Each row is a point on a landscape with many valleys, with its height.
A ball rolls from a point to the lowest of its 2 nearest points, and stops where none of them is lower. Distance is the straight distance between rows; heights are no part of it.
<871>: -13 8 -15 1 -27 5 -3 -5 -11 7 1 6 4 -12 -9 14 6 -1 3 -1 -24 -15 15 4 -1 8 25 7  (h 469)
<1308>: -20 11 -2 -16 -8 -12 -18 -24 -14 19 -2 10 2 -11 -8 -1 -3 12 -16 14 7 10 3 -3 -13 -9 10 -2  (h 416)
<1469>: -12 0 -14 -16 -24 -18 -28 -29 -20 13 10 9 14 -8 -9 -7 -3 10 -17 10 -11 6 10 3 -7 -9 2 4  (h 444)
<1176>: 4 2 8 9 8 -4 -5 8 -14 5 -7 10 -6 9 10 1 6 18 2 -11 6 5 -19 12 -20 -12 -20 8  (h 521)
<820>: -3 4 13 19 -11 3 15 9 1 -20 -18 -12 -10 2 -14 13 -5 -18 -1 -2 15 -16 -12 14 -11 12 -7 -13  (h 284)
<137>: 15 17 15 -15 16 8 5 23 16 12 5 -1 -4 -17 8 0 0 9 29 -11 22 9 -10 -1 -5 13 19 -9  (h 181)
<1212>: 15 -7 5 7 1 3 4 21 29 -26 -1 -2 -15 -2 15 11 -5 -5 9 -12 10 8 -10 -5 13 18 -15 -23  (h 593)
<1671>: -7 -6 -11 -8 3 4 5 2 -5 -3 -9 -28 1 11 -15 0 -8 0 9 15 12 15 -3 -24 1 1 12 -17  (h 463)
<1273>: 2 -2 -1 -1 23 -2 -7 10 16 5 22 -3 -12 -3 5 14 -3 18 3 -10 10 10 -7 -10 -2 -11 -7 0  (h 662)
<459>: -4 1 9 12 15 -6 16 6 8 2 -2 7 -4 -10 -20 16 -15 3 -7 7 -5 -9 11 1 14 6 19 -24  (h 622)
<1216>: 14 -13 3 10 -2 6 19 3 14 -13 -7 18 -13 4 17 8 13 -6 10 -6 -13 -7 17 -6 20 5 0 18  (h 490)
<1649>: 0 6 1 9 -12 7 -3 8 -6 -2 -16 -12 -3 7 8 7 13 -7 -9 -13 -20 -27 10 1 6 9 7 14  (h 407)
<1219>: -18 -3 -6 -4 -3 0 -8 -15 -9 16 1 1 15 6 -14 5 -8 5 -15 16 -31 4 17 -9 6 2 15 -10  (h 305)
<402>: -3 -6 8 9 -2 -5 3 0 -19 -7 -11 15 3 9 -3 -2 7 12 4 -6 -19 4 -4 7 8 0 2 13  (h 412)
<601>: 8 -21 -2 11 9 5 -2 -1 27 -27 18 -20 -21 2 5 5 -3 -9 3 2 0 14 2 -3 10 11 -34 -5  (h 533)
<756>: -3 -13 -3 5 -1 2 18 18 0 -15 1 0 0 5 -5 -1 -2 -22 7 -6 -1 2 1 -21 26 3 1 -8  (h 567)
<849>: -1 7 11 -12 8 -8 -2 -23 -2 22 11 39 7 -16 5 5 -5 10 -13 -11 0 -3 8 1 -5 -16 3 -3  (h 144)
<591>: 4 -7 -5 0 -2 7 14 13 19 -18 4 3 -11 0 5 8 -2 -10 15 -14 7 3 -2 -8 15 10 -1 -3  (h 601)
<232>: -14 -11 0 -1 1 -9 -4 -5 -1 -1 -4 -8 13 -1 -15 -5 -4 -14 -17 13 8 -11 -2 -13 11 -10 13 -5  (h 248)
<165>: -7 -14 -11 -3 11 4 -1 8 12 -5 15 -8 2 6 -2 3 -4 -7 -4 3 13 4 -2 -23 9 -8 -5 -3  (h 272)
<1481>: -6 -6 -2 28 3 4 19 4 11 -10 -7 -4 0 5 -6 7 8 -16 -9 -1 -12 -18 -1 1 6 10 -11 -8  (h 511)
<1472>: -3 -2 0 17 -2 9 12 -7 -5 1 -17 -10 -1 8 7 -7 16 -23 -7 1 -26 -28 11 6 13 17 2 16  (h 381)
<738>: 13 7 1 -2 -1 -2 1 16 0 0 -15 0 -2 -2 13 6 7 -1 1 -7 -17 -17 12 -4 18 5 13 0  (h 441)
<34>: -4 -6 -11 -8 6 -20 -12 -11 -17 9 15 21 6 -9 0 -9 -6 22 -10 12 4 14 0 3 -15 -22 -4 5  (h 519)
<1521>: -3 -21 15 -10 -17 -12 -12 -22 -2 4 4 -9 36 -6 -15 -26 1 -19 -19 15 2 -16 -3 0 23 -2 -6 7  (h 327)
<59>: -1 1 -3 -19 -4 7 -7 11 -10 -3 -10 -20 9 10 -7 -2 -5 -12 9 -3 30 6 -8 -13 -1 -6 16 -11  (h 385)
<1637>: 8 -10 6 7 8 -5 6 9 -4 -5 -6 4 6 4 1 6 1 -23 -2 -17 24 -25 1 -1 25 -12 -3 -1  (h 241)
<1028>: 0 -12 -16 4 10 -10 -12 0 -13 -11 18 -12 -11 10 5 -4 5 16 -7 9 10 2 -4 10 -16 -22 -14 9  (h 413)
<556>: 6 23 19 -15 5 11 2 23 -7 15 -10 -6 0 -4 -5 -2 -6 8 23 1 16 8 -4 1 -10 9 23 -12  (h 113)
<1531>: 5 5 -8 -7 22 -7 6 1 8 12 27 21 -11 -8 23 -7 0 20 -3 -4 10 17 5 3 -19 -18 -17 4  (h 716)
<888>: 1 5 13 -1 10 4 6 13 11 13 9 15 -3 -8 -3 13 -8 22 10 4 -6 10 7 -6 8 9 17 -6  (h 470)
<1061>: -3 10 -5 -10 8 11 4 11 -1 7 -6 -20 -1 13 -9 0 -10 15 9 4 0 16 -1 -11 6 18 17 -21  (h 528)
<484>: -19 -5 -15 -4 -8 12 -4 -17 1 10 6 -15 11 -3 -16 -9 16 -13 -6 12 -9 -16 21 -2 3 2 6 19  (h 214)
<525>: -2 -11 -12 7 -5 12 8 4 18 -7 6 -11 8 4 5 2 15 -16 1 2 -6 -16 10 -6 21 9 4 13  (h 445)
<697>: 0 -4 -14 -6 -9 3 -16 -4 -11 -4 5 -15 1 9 15 -3 5 14 3 -2 -4 11 2 8 -5 -4 6 20  (h 480)
<1653>: -5 -11 -3 17 4 -6 13 13 6 -17 3 -7 -8 7 -10 7 -6 -23 2 -1 2 -12 -1 -10 15 8 -17 -12  (h 536)
<1364>: 11 1 -1 -5 -7 1 -6 2 -11 6 -9 16 11 6 15 4 17 -9 5 -17 16 -13 -5 5 2 -20 4 14  (h 121)
<883>: 6 -13 1 12 7 6 7 3 17 -8 6 6 3 16 0 11 0 14 3 10 -22 17 6 -14 10 1 0 1  (h 509)
<1580>: -19 -10 -13 9 13 -15 -6 -27 6 2 3 -5 -10 -3 -13 -9 5 -1 -30 25 2 -11 6 0 -8 -18 -24 8  (h 200)
<27>: 3 6 4 -5 13 -12 -9 0 -14 1 17 5 -11 1 -7 7 -7 10 -5 3 29 2 -14 7 -8 -23 -17 -1  (h 605)
<673>: -1 4 4 5 -20 5 2 -9 -20 1 -16 2 4 8 4 -3 6 -10 -1 -4 -2 -13 1 9 -14 -4 2 19  (h 338)
<438>: 14 16 -10 -12 -16 2 -2 13 6 2 9 13 -1 -1 20 -3 11 8 24 -12 5 19 -17 5 -15 -2 9 17  (h 232)
<805>: -16 -4 -21 10 9 -6 9 -16 20 -3 4 -11 -14 1 -12 -2 7 -9 -9 13 11 -7 -5 -2 -2 -13 -20 -3  (h 135)
<1742>: 0 12 -3 6 -11 11 10 4 10 -4 -7 -5 -11 -16 0 8 -8 1 4 -3 -7 -5 4 10 -10 24 21 -3  (h 330)
<704>: -1 -7 3 -15 -5 -15 -7 -29 -7 21 -4 30 16 -9 -1 -3 -1 3 -13 -20 -4 -17 -4 8 3 -16 4 0  (h 112)
<967>: 8 23 9 -7 -16 12 0 19 0 13 -19 -7 -3 -15 -1 2 4 2 15 -9 4 9 -8 10 -18 23 21 -3  (h 172)
<630>: 2 -15 0 16 10 9 10 -2 30 -13 9 8 -11 0 -4 20 -4 6 -2 10 -22 7 17 -7 7 10 -2 -11  (h 486)
<1117>: 9 1 17 7 -11 6 15 24 -10 -12 -15 -29 0 2 -14 10 -6 -21 10 2 17 -29 9 -5 5 9 14 -18  (h 186)
<1003>: 17 14 -7 -4 5 1 1 1 16 0 9 1 -17 -3 25 6 8 9 6 -15 12 8 -19 12 -26 -1 -14 4  (h 361)
<35>: -6 0 2 6 16 -6 6 -6 -7 2 -3 7 -11 -3 -8 13 -5 -12 -16 -4 15 -13 -13 -1 -6 -14 -6 -11  (h 510)
<100>: -11 -15 -8 -11 -2 6 -15 -13 -21 -2 7 -9 14 12 -3 -23 -6 -8 -6 22 -20 9 14 -12 16 -1 3 8  (h 316)
<671>: 2 -1 -7 -10 6 -3 -15 2 -14 6 16 -1 4 2 3 -13 -2 21 -2 13 4 21 0 3 -12 -14 8 10  (h 505)
<1806>: -3 4 2 -1 4 8 -2 5 -6 3 -12 -17 8 3 -12 6 -13 6 1 6 -21 -9 26 -1 12 13 28 -17  (h 408)
<1525>: 7 21 11 -2 18 11 5 11 23 3 8 4 -14 -12 4 2 -20 8 17 -4 -6 23 -10 6 -1 30 -6 -18  (h 255)
<566>: -10 2 -13 -3 -28 8 -8 -12 -7 3 4 -6 22 -6 -10 -9 18 -20 0 -1 -10 -14 11 -4 5 -6 13 12  (h 167)
<94>: 2 -12 16 10 -4 -14 1 9 -21 -5 -6 -2 10 4 -11 -2 -6 -26 -9 -5 15 -21 -12 -4 21 -10 -21 -8  (h 279)
<634>: 4 -2 -19 -15 -14 14 -8 -1 14 -2 17 -6 5 -2 10 1 4 17 22 -3 4 26 5 -13 -1 4 19 5  (h 323)
<89>: -7 -1 -13 -3 -22 12 4 6 -5 -2 -9 -13 12 2 -7 -8 14 -22 9 -1 -7 -12 9 -4 8 6 27 7  (h 106)
<1739>: 17 16 3 4 -3 10 15 8 22 -10 -15 -2 -12 -33 5 5 -10 -4 4 -15 -1 -11 2 20 -6 30 26 -22  (h 370)
<1078>: 9 -15 15 -5 -6 -18 -22 -9 -8 3 9 16 22 9 -1 -12 -8 13 -22 -1 -11 6 -17 5 12 -10 -8 -1  (h 548)
<11>: 13 -8 -3 0 18 -1 4 20 5 -9 27 2 0 4 15 1 0 18 -2 -9 4 27 -1 -7 -3 -12 -22 -3  (h 690)
<1581>: 2 21 6 0 12 9 3 8 13 11 9 12 -14 -13 12 2 -3 15 12 -1 -18 27 -4 5 -15 21 -1 -3  (h 293)
<542>: -3 -4 -6 -5 3 8 -2 -6 -16 3 -11 -22 9 9 -1 -5 -4 -5 -2 7 -24 -12 22 -16 25 13 24 -5  (h 375)
<1423>: -4 -27 -8 16 6 4 18 -12 9 -7 16 6 -6 5 -9 -6 4 -27 0 19 11 -10 10 -1 15 1 -29 13  (h 417)
<1606>: -11 -20 -18 8 2 18 8 -1 20 -9 12 -20 3 11 -1 -3 3 -7 7 5 1 -1 9 -24 13 1 2 1  (h 372)
<595>: 14 0 3 10 -9 0 14 4 14 -26 -18 8 -21 0 17 3 8 -1 16 -8 -17 -4 -2 19 7 24 -1 4  (h 450)
<1568>: 0 -1 -5 0 19 -6 7 -12 8 12 17 29 -8 -3 5 7 -10 18 -7 5 2 22 8 -8 -13 -12 -16 -1  (h 726)
<587>: -6 -1 -7 8 4 -3 18 -10 31 -4 6 12 -16 -15 -8 21 -1 11 -2 8 -11 0 1 -3 -10 4 3 -15  (h 454)
<1435>: 1 8 -1 10 3 16 7 17 -4 -13 -16 -7 -3 -7 -4 0 -7 -12 5 -6 -5 -1 8 6 0 15 29 -7  (h 285)
<810>: -3 -17 12 -4 -5 -6 -8 -7 -9 0 3 -16 23 1 -13 -15 1 -20 -6 13 22 -23 -3 -2 19 -15 -9 15  (h 347)
<865>: 2 12 7 -2 21 -13 9 8 -4 2 12 6 -23 -9 3 -1 -7 11 -2 3 26 13 -17 14 -23 -13 -25 -1  (h 591)
<1504>: 14 23 7 -7 6 5 4 15 34 0 -4 -1 -11 -24 18 -1 -8 6 17 -20 -1 11 -10 5 -3 30 5 -22  (h 193)
<1489>: -13 0 -9 8 3 4 0 -7 7 -3 -1 -26 -11 -5 -16 -1 -1 -15 -8 10 11 -12 0 0 -3 0 -8 7  (h 213)
<541>: 11 2 3 17 -2 1 23 4 4 -8 -21 16 -16 8 9 5 7 0 2 -15 -21 -9 -3 16 0 7 -4 1  (h 436)
<1048>: 6 8 0 7 2 4 8 -10 35 -7 -2 3 -13 -25 4 11 -13 4 2 -10 -1 -2 -1 16 -4 30 2 -23  (h 405)
<677>: -1 -4 -3 1 -18 -6 -8 -16 -25 -3 -15 3 13 6 5 -6 14 -8 -12 -12 -24 -16 -3 13 -2 -7 -5 21  (h 355)
<376>: 10 3 17 0 -4 -2 3 32 -5 -14 -16 -10 -7 1 -5 9 -2 -17 16 -10 18 -17 -1 0 18 4 0 -9  (h 122)
<172>: 1 -10 8 6 -4 5 -5 14 -23 -9 -20 -29 6 22 1 -19 0 -22 1 6 -6 -5 4 -9 21 11 -6 4  (h 349)
<1151>: 2 9 -4 -15 10 8 6 10 8 17 11 6 -3 -4 -8 0 -8 19 18 8 14 23 -3 -9 0 0 18 -9  (h 443)
<106>: -11 -9 -10 -2 1 -3 -1 -8 0 2 9 10 5 -3 -4 1 0 7 -7 9 12 -3 6 -13 6 -20 4 2  (h 171)
<1713>: 14 -10 -12 -7 16 -4 -2 14 5 -4 29 9 -6 -3 22 -2 5 18 0 -6 26 15 0 0 -17 -29 -13 3  (h 704)
<131>: 7 17 17 -3 14 -3 -5 25 -10 20 8 7 3 3 14 -15 11 20 12 -2 -5 14 -22 -5 -7 -3 -9 7  (h 544)
<1646>: 5 23 -4 -10 -8 3 -8 7 -12 10 3 3 3 -2 3 -5 9 16 18 -2 2 22 -6 -1 -9 6 15 5  (h 276)
<891>: -6 3 12 12 2 6 9 18 -5 -10 -23 -15 -4 3 -14 1 -6 -20 -1 7 6 -9 2 1 -5 11 14 -13  (h 240)
<1267>: 3 -1 7 5 16 -5 12 -6 -6 10 4 32 -16 -5 8 16 -6 2 -1 -22 10 -11 -3 10 -4 -14 -18 -2  (h 467)
<842>: 14 26 12 -17 9 9 9 18 29 9 9 7 0 -20 24 -11 4 -1 26 -20 5 17 -5 0 -2 28 7 -8  (h 123)
<1138>: -1 -9 6 17 0 -2 14 -6 -10 -1 -15 10 -3 13 2 6 2 1 -2 -6 -24 -19 -2 13 8 -2 -7 9  (h 424)
<1386>: -1 -3 -1 10 -19 0 5 -10 -15 -5 -9 1 6 13 3 -18 19 -12 -5 -1 -30 -20 12 13 12 7 -8 23  (h 367)
<1409>: 16 8 12 -3 18 1 18 0 5 20 3 27 -20 -7 25 11 6 10 15 -23 -1 -6 -3 7 -11 -3 -17 1  (h 451)
<502>: 6 -1 6 -6 -11 -8 2 18 -19 -4 -33 -1 19 1 7 -12 7 -11 -9 -10 -5 -10 2 -15 24 0 15 -6  (h 244)
<1673>: -8 -29 -3 3 8 -12 -12 -9 -7 -9 12 -11 21 13 -13 -31 -8 -7 -15 24 -4 4 0 -16 18 -12 -25 -4  (h 270)
<102>: -7 -2 9 3 -11 -10 -8 -17 -8 3 -8 -9 17 2 -16 -8 2 -15 -22 7 13 -22 -13 1 -11 -19 -14 1  (h 384)
<1165>: -12 25 -6 -4 -5 3 -12 -20 -1 13 -2 -7 -11 -15 -12 17 3 13 -2 0 -2 1 11 11 -24 12 7 3  (h 527)
<841>: -3 9 -11 -2 -25 0 -14 10 -14 3 -9 7 4 -8 8 7 9 -3 9 -11 -30 -10 30 3 13 12 25 4  (h 442)
<808>: -7 -7 3 16 15 -8 8 -2 9 0 3 2 -12 2 -22 19 -8 0 -3 20 1 0 3 0 3 0 -6 -18  (h 606)
<429>: -13 -7 -6 12 15 5 5 -12 9 2 2 -7 4 6 -15 4 -6 -4 -17 20 -26 4 23 -10 12 2 5 -15  (h 306)
<1618>: 9 7 10 11 6 0 -2 18 -10 -6 -14 -7 -10 12 16 6 2 2 -1 -16 -1 7 -17 6 -1 -2 -18 7  (h 503)
<1371>: 5 7 11 13 -4 2 10 4 -2 -1 -18 2 -9 1 -6 16 2 -1 4 -6 6 -14 -21 12 -19 3 -8 -5  (h 318)
<767>: 9 3 -8 -18 1 3 -8 6 12 11 22 10 4 -2 12 2 12 27 14 -2 11 14 4 -12 -5 -11 8 10  (h 247)
<945>: -3 -12 -6 14 8 0 -3 13 -4 -21 9 -17 -10 15 -4 -2 -3 7 4 9 8 15 -10 6 -7 -8 -26 0  (h 383)
<412>: 0 4 5 1 4 -1 -1 4 -10 13 -3 23 11 4 -3 5 -2 8 -4 -9 -16 7 0 1 3 -1 12 3  (h 395)
<1351>: -9 -4 8 2 -13 -1 0 5 -10 6 -8 -2 16 1 -11 -4 0 -5 -12 -7 -3 -17 -4 -6 7 -4 7 -3  (h 299)
<724>: 6 12 -21 -9 -14 4 -5 -5 1 0 15 12 -6 0 12 3 10 19 13 -11 -1 10 1 10 -26 1 4 18  (h 221)
<1647>: 11 8 -3 0 -2 2 12 -8 23 -2 5 15 -20 -9 1 10 -3 10 19 -11 6 0 -9 19 -12 10 -3 -1  (h 396)
<1561>: 12 10 15 2 15 -2 16 7 8 3 -5 10 -23 1 18 19 3 8 13 -18 4 -3 -15 19 -10 9 -27 -1  (h 433)
<1834>: -13 -17 2 9 14 -8 10 -17 2 -11 6 4 -1 7 -17 -8 -6 -18 -8 30 7 -4 7 -5 18 -5 -12 5  (h 397)
<1832>: -9 -4 10 3 20 -1 -6 -3 -1 9 0 4 4 7 -18 4 -15 13 -6 19 -1 12 4 -9 8 -5 5 -15  (h 587)
<1287>: -10 -9 2 3 8 -8 -13 -20 -8 0 -3 6 14 12 -12 0 -7 2 -20 15 -26 4 0 0 7 -8 -3 -3  (h 271)
<1292>: 12 13 18 -5 -4 -2 -6 24 -17 10 -9 -7 3 9 11 -13 0 16 15 -5 7 13 -17 4 -5 -8 2 11  (h 555)
<830>: 0 6 -3 -10 -12 5 -11 5 -14 6 -6 5 15 1 -2 -5 2 0 4 -10 16 8 -7 -7 -5 -7 20 2  (h 322)
<901>: -17 -6 -6 18 21 -1 10 -1 1 -6 3 -17 -10 7 -26 -9 -7 -25 1 33 -2 0 9 -6 14 9 -15 -8  (h 369)
<1338>: -2 8 1 -13 -18 6 -16 4 -18 7 -13 -9 10 12 9 -1 3 -7 -10 -4 -29 -7 28 -7 20 10 19 1  (h 411)
<1054>: -16 11 -14 -4 -15 7 -8 -20 -3 15 4 11 -3 -10 -12 18 4 9 6 9 -11 -8 14 1 -10 -3 13 6  (h 497)
<1303>: -3 -14 -2 -3 -7 -3 -9 1 -19 -2 -8 -20 25 23 8 -31 9 -10 -9 3 -9 -3 3 -16 19 2 -6 14  (h 320)
<1326>: 11 1 -8 -12 -14 1 -9 -6 -11 5 11 18 3 7 25 2 18 20 12 -14 -7 -1 4 17 -12 -13 6 26  (h 185)
<1299>: -3 -15 7 -14 -16 -5 -15 -24 -17 7 5 -14 35 1 -11 -39 -1 -10 -7 10 0 -8 13 -15 14 5 3 2  (h 310)
<817>: -7 11 1 2 14 2 4 10 -2 10 -5 -2 1 11 -10 2 -7 14 2 8 -19 23 2 -6 -4 9 6 -20  (h 564)
<351>: 2 -8 -3 -3 0 -7 0 -20 -6 4 9 24 3 2 12 1 0 11 -14 -11 -16 6 11 -5 -2 -11 -10 8  (h 477)
<1783>: -23 -3 -14 5 0 -8 -7 -29 3 13 6 0 3 -4 -15 4 4 -1 -21 22 -15 -12 16 -9 1 -11 -5 1  (h 251)
<421>: -13 14 -2 -13 -15 -9 -13 -17 -10 19 -10 2 13 -10 -19 2 2 0 -6 7 28 -4 -1 3 -21 -11 17 1  (h 382)
<593>: -2 -14 14 7 5 -12 -8 8 -10 4 -6 6 12 12 5 -4 0 -3 -15 -12 4 -5 -18 -5 22 -15 -20 -7  (h 308)
<1327>: 9 0 14 4 -3 -5 2 23 -13 -10 -25 -4 6 6 9 0 10 -21 -2 -17 12 -20 -7 -6 23 -11 8 1  (h 190)
<329>: -6 22 -9 -10 -9 3 -19 -7 -5 14 3 -6 -2 -10 4 10 10 5 -7 -4 11 -1 0 8 -35 -10 7 8  (h 558)
<197>: 22 -6 8 -1 1 3 12 -5 39 -10 7 6 -13 -23 16 16 -8 -2 15 -19 9 -6 -6 9 7 19 1 -18  (h 437)
<399>: -9 -23 -4 -16 -8 -5 -18 -18 -16 -5 10 -18 31 3 -7 -37 -10 -13 -16 18 -9 6 1 -9 13 -4 -9 6  (h 292)
<1323>: 17 12 -3 -25 -2 1 -11 20 7 14 8 12 9 3 27 -7 18 15 20 -16 10 14 1 -14 5 -5 18 6  (h 178)
<1755>: 1 -10 7 -4 -3 -3 -18 5 -23 -1 -7 -6 12 20 2 -7 -4 18 1 2 -2 6 -4 -9 9 -6 4 4  (h 573)
<505>: 17 -13 -2 10 -16 0 18 -10 27 -23 -7 14 -21 -1 24 4 9 4 12 -17 -18 0 6 2 3 19 -4 16  (h 468)
<458>: 4 -2 -3 -2 -5 4 15 -2 25 -2 11 19 -13 -11 6 18 0 15 10 -7 -14 13 2 0 -7 12 -1 -1  (h 421)
<1837>: 10 0 -15 -22 -8 1 -19 7 -11 11 9 12 19 6 22 -10 11 8 5 -18 8 14 5 -15 8 -16 15 9  (h 108)
<696>: 9 -15 -1 3 7 -12 6 -8 -13 2 9 20 -3 10 16 -2 1 11 -12 -21 -11 1 -10 4 -7 -18 -25 8  (h 493)
<332>: 10 -15 -7 9 1 8 4 0 34 -26 16 -12 -11 9 14 2 -9 7 -4 8 -7 26 -3 -8 -1 13 -19 -12  (h 500)
<453>: 0 21 11 4 7 -1 1 6 -14 13 -12 10 -6 -9 4 5 -16 -5 -15 -9 22 1 -18 9 -28 -6 -3 -6  (h 559)
<1394>: -7 -15 6 8 -11 -9 1 -12 -18 -3 2 -19 18 -1 -20 -19 7 -25 -10 19 21 -24 -8 6 -4 -15 -23 12  (h 365)
<1001>: 9 14 1 -11 3 -8 3 14 -7 20 3 19 -1 -1 17 -8 12 30 11 -8 3 6 -18 14 -18 -12 -8 15  (h 534)
<734>: 16 -2 10 11 0 1 8 -5 21 -10 -4 6 -21 -5 6 12 -8 5 12 -16 7 -7 -17 26 -11 22 -21 -10  (h 414)
<1157>: 5 -3 -4 9 -2 10 0 -1 28 -11 9 -4 -17 0 1 11 -9 14 10 3 1 19 -4 -3 -5 15 -3 -3  (h 460)
<1497>: 10 11 11 2 2 -5 0 16 -7 5 -16 2 -7 10 14 5 8 5 0 -15 -6 4 -6 -10 15 6 8 11  (h 472)
<97>: -21 -6 -12 8 -6 -5 5 -13 -3 3 -1 -1 3 -2 -22 -4 6 -10 -12 16 -17 -21 17 -1 4 2 11 -5  (h 259)
<406>: -3 -10 2 20 8 3 2 4 0 -27 4 -23 -19 13 -8 -5 -3 -22 3 16 10 7 -5 7 -4 6 -24 -2  (h 352)
<561>: -9 -3 -2 -6 4 -23 -16 -15 -8 2 7 9 10 0 -3 -16 -10 15 -33 19 -1 12 -14 5 -7 -23 -16 -5  (h 530)
<1416>: 9 3 -4 -1 -10 7 10 19 6 -14 -13 -15 3 -15 -11 -6 -6 -15 10 3 4 -18 7 4 6 17 37 -16  (h 243)
<1420>: -3 4 -15 -2 0 5 -6 -4 12 -6 11 -14 -11 -1 -2 6 -2 12 3 4 16 16 -5 1 -16 2 6 -6  (h 453)
<72>: -2 6 5 -9 21 -1 -11 7 3 7 12 -3 -11 6 -13 6 -9 15 9 9 30 15 0 -10 -6 -14 -5 -1  (h 628)
<1344>: -5 14 14 -7 5 -9 -8 -7 -15 21 0 19 7 -7 -6 0 -3 19 1 7 -8 7 -1 11 -3 -4 6 5  (h 378)
<261>: -16 10 0 0 -3 -2 2 -19 -14 7 -11 1 -2 -13 -13 3 0 -13 -17 7 19 -13 -1 5 -18 -14 9 10  (h 346)
<941>: -14 -12 -16 -2 -15 -8 -12 -27 -11 2 11 18 12 3 -1 -7 -1 4 -16 1 -23 1 12 1 -4 -11 -9 13  (h 461)
<939>: -4 -7 -12 15 -2 5 17 -6 26 -5 -3 8 -9 -1 -5 18 1 -2 2 -6 -13 -20 -1 5 0 12 -6 -10  (h 487)
<1296>: -6 11 4 1 -24 11 3 3 -12 0 -23 -16 3 -12 -7 5 -7 -18 -5 -2 14 -8 10 0 -22 5 25 4  (h 277)
<894>: 18 23 -2 -17 -4 8 -3 16 21 1 -1 7 0 -10 25 -11 8 4 25 -13 5 25 -14 -1 -4 12 9 3  (h 184)
<1795>: 14 3 -6 -12 -8 1 -15 -5 -4 0 -1 12 1 4 22 -6 19 -4 11 -14 6 5 7 14 -2 -19 12 24  (h 157)
<982>: 3 8 6 -4 2 -2 -5 3 -19 7 -6 -3 4 -13 -5 6 -11 -18 -15 -15 21 -4 -11 -2 -10 -15 1 -7  (h 537)
<852>: -9 -13 7 -9 -13 -6 -18 -7 -20 -1 -1 -2 19 8 -18 -7 -1 13 -5 16 1 -1 1 0 1 -7 4 8  (h 589)
<442>: -1 -4 -10 5 1 8 -3 -5 -2 -12 10 -18 -11 6 18 -3 6 -1 -7 -2 3 3 -1 7 -8 -8 -8 19  (h 448)
<1215>: -3 3 -2 9 5 3 7 -6 18 -14 -3 -19 -21 -12 -16 11 -13 -22 -4 15 15 -8 2 6 -6 11 -3 -11  (h 275)
<381>: 14 16 -7 -3 6 5 10 -3 22 1 17 12 -17 -9 30 0 3 16 9 -8 -10 23 -9 10 -26 15 -19 4  (h 328)
<1029>: -6 -22 -8 8 20 -9 -3 5 9 -10 19 -16 -2 7 -10 5 4 -6 -1 8 8 6 5 -13 13 -19 -32 -3  (h 350)
<1414>: 1 1 -1 -9 -12 2 -7 4 -22 -1 -14 -9 20 14 9 -21 6 -11 -10 -14 0 2 1 -17 19 0 8 2  (h 288)
<1596>: 0 11 1 -3 6 9 4 13 1 7 -4 4 -3 -3 -3 17 -4 14 7 -2 -30 5 22 -2 9 13 23 -8  (h 440)
<1067>: 3 -14 5 -15 -5 -13 -27 4 -17 6 12 2 30 8 7 -19 -5 30 -13 -1 -4 7 -5 -4 11 -12 -3 4  (h 556)
<1092>: -11 -14 6 -12 -7 -27 -25 -27 -12 4 9 6 22 0 -11 -15 -12 19 -31 14 -16 12 -11 1 6 -14 -12 -8  (h 539)
<942>: 2 4 -1 -12 -11 -5 -11 -17 -10 17 -7 14 17 -8 0 3 9 -5 -13 -10 13 -19 0 7 -8 -28 5 10  (h 77)
<1360>: -9 -13 -4 14 21 5 13 -5 12 -15 -7 -8 -3 9 -23 3 -11 -20 0 27 -13 5 14 -8 21 9 -3 -23  (h 343)
<912>: -4 -9 -8 9 -9 12 10 -1 4 -8 0 -22 2 5 5 -13 17 -26 3 -3 -2 -13 1 5 12 7 -15 22  (h 478)
<1096>: -4 -8 -3 -5 18 -11 8 -22 -1 11 -1 16 -13 1 3 12 -4 7 -7 -8 15 -11 -6 8 -16 -24 -13 -3  (h 485)
<121>: -11 -17 -9 8 7 -6 -1 -8 -5 -10 6 1 12 11 -3 -14 -5 -2 -17 15 -7 16 0 -10 4 -10 -10 -2  (h 238)
<223>: 4 33 10 -10 -17 14 -6 8 -13 10 -16 -10 4 -6 0 6 -4 -12 1 -12 13 2 2 6 -22 6 29 -1  (h 226)
<513>: 4 24 13 1 16 1 1 8 1 3 1 -3 -14 -7 1 7 -12 -1 0 0 19 16 -17 12 -35 4 -9 -5  (h 575)
<321>: 7 -14 2 12 2 1 -2 -2 33 -30 7 -10 -21 -3 9 17 -9 -10 14 -8 7 -2 -12 5 10 18 -33 -12  (h 562)
<970>: -4 -14 0 0 0 8 -5 2 -12 0 -6 -7 18 20 -2 -13 -1 -1 -3 15 -37 0 23 -16 28 7 4 0  (h 344)
<75>: -13 6 8 4 -18 9 8 -8 -17 -1 -21 -4 4 -3 -15 3 -1 -17 -11 9 1 -19 0 12 -25 -4 8 6  (h 317)
<1401>: -8 -2 1 17 7 -3 7 3 11 -27 7 -26 -28 -2 -21 8 -5 -33 5 17 21 -12 -1 12 4 15 -24 -12  (h 319)
<283>: 3 31 24 -8 10 0 4 2 -4 31 4 20 2 -15 2 -1 1 17 13 -3 -4 2 -6 10 -20 3 7 8  (h 363)
<688>: 6 20 18 6 7 1 10 12 4 15 -7 11 -4 -8 -4 9 -2 12 12 -1 5 -4 -17 8 -12 10 1 1  (h 345)
<1214>: 7 0 -4 -16 -3 13 0 5 16 -8 7 -12 -4 0 -4 -3 -5 17 25 4 19 29 -11 -3 -1 9 13 -8  (h 394)
<14>: -9 0 -5 -6 -6 8 14 8 3 -12 -7 -15 14 -7 -17 -4 7 -27 9 14 7 -21 9 -7 1 11 28 -4  (h 182)

Where does a ball stop that starts at each point below?
<1755>: <805>
<808>: <842>
<131>: <75>
<865>: <1647>

Call two points neighbours if one is among the 2 nearest of the other. Go from one point of each pair to the other, from neighbour to neighbour, staying as low as possible. Name the highest point that can't be avoided.
<89> / <891>: <1435>
<556> / <1837>: <830>
<556> / <842>: <137>
<942> / <842>: <438>
<805> / <89>: <97>
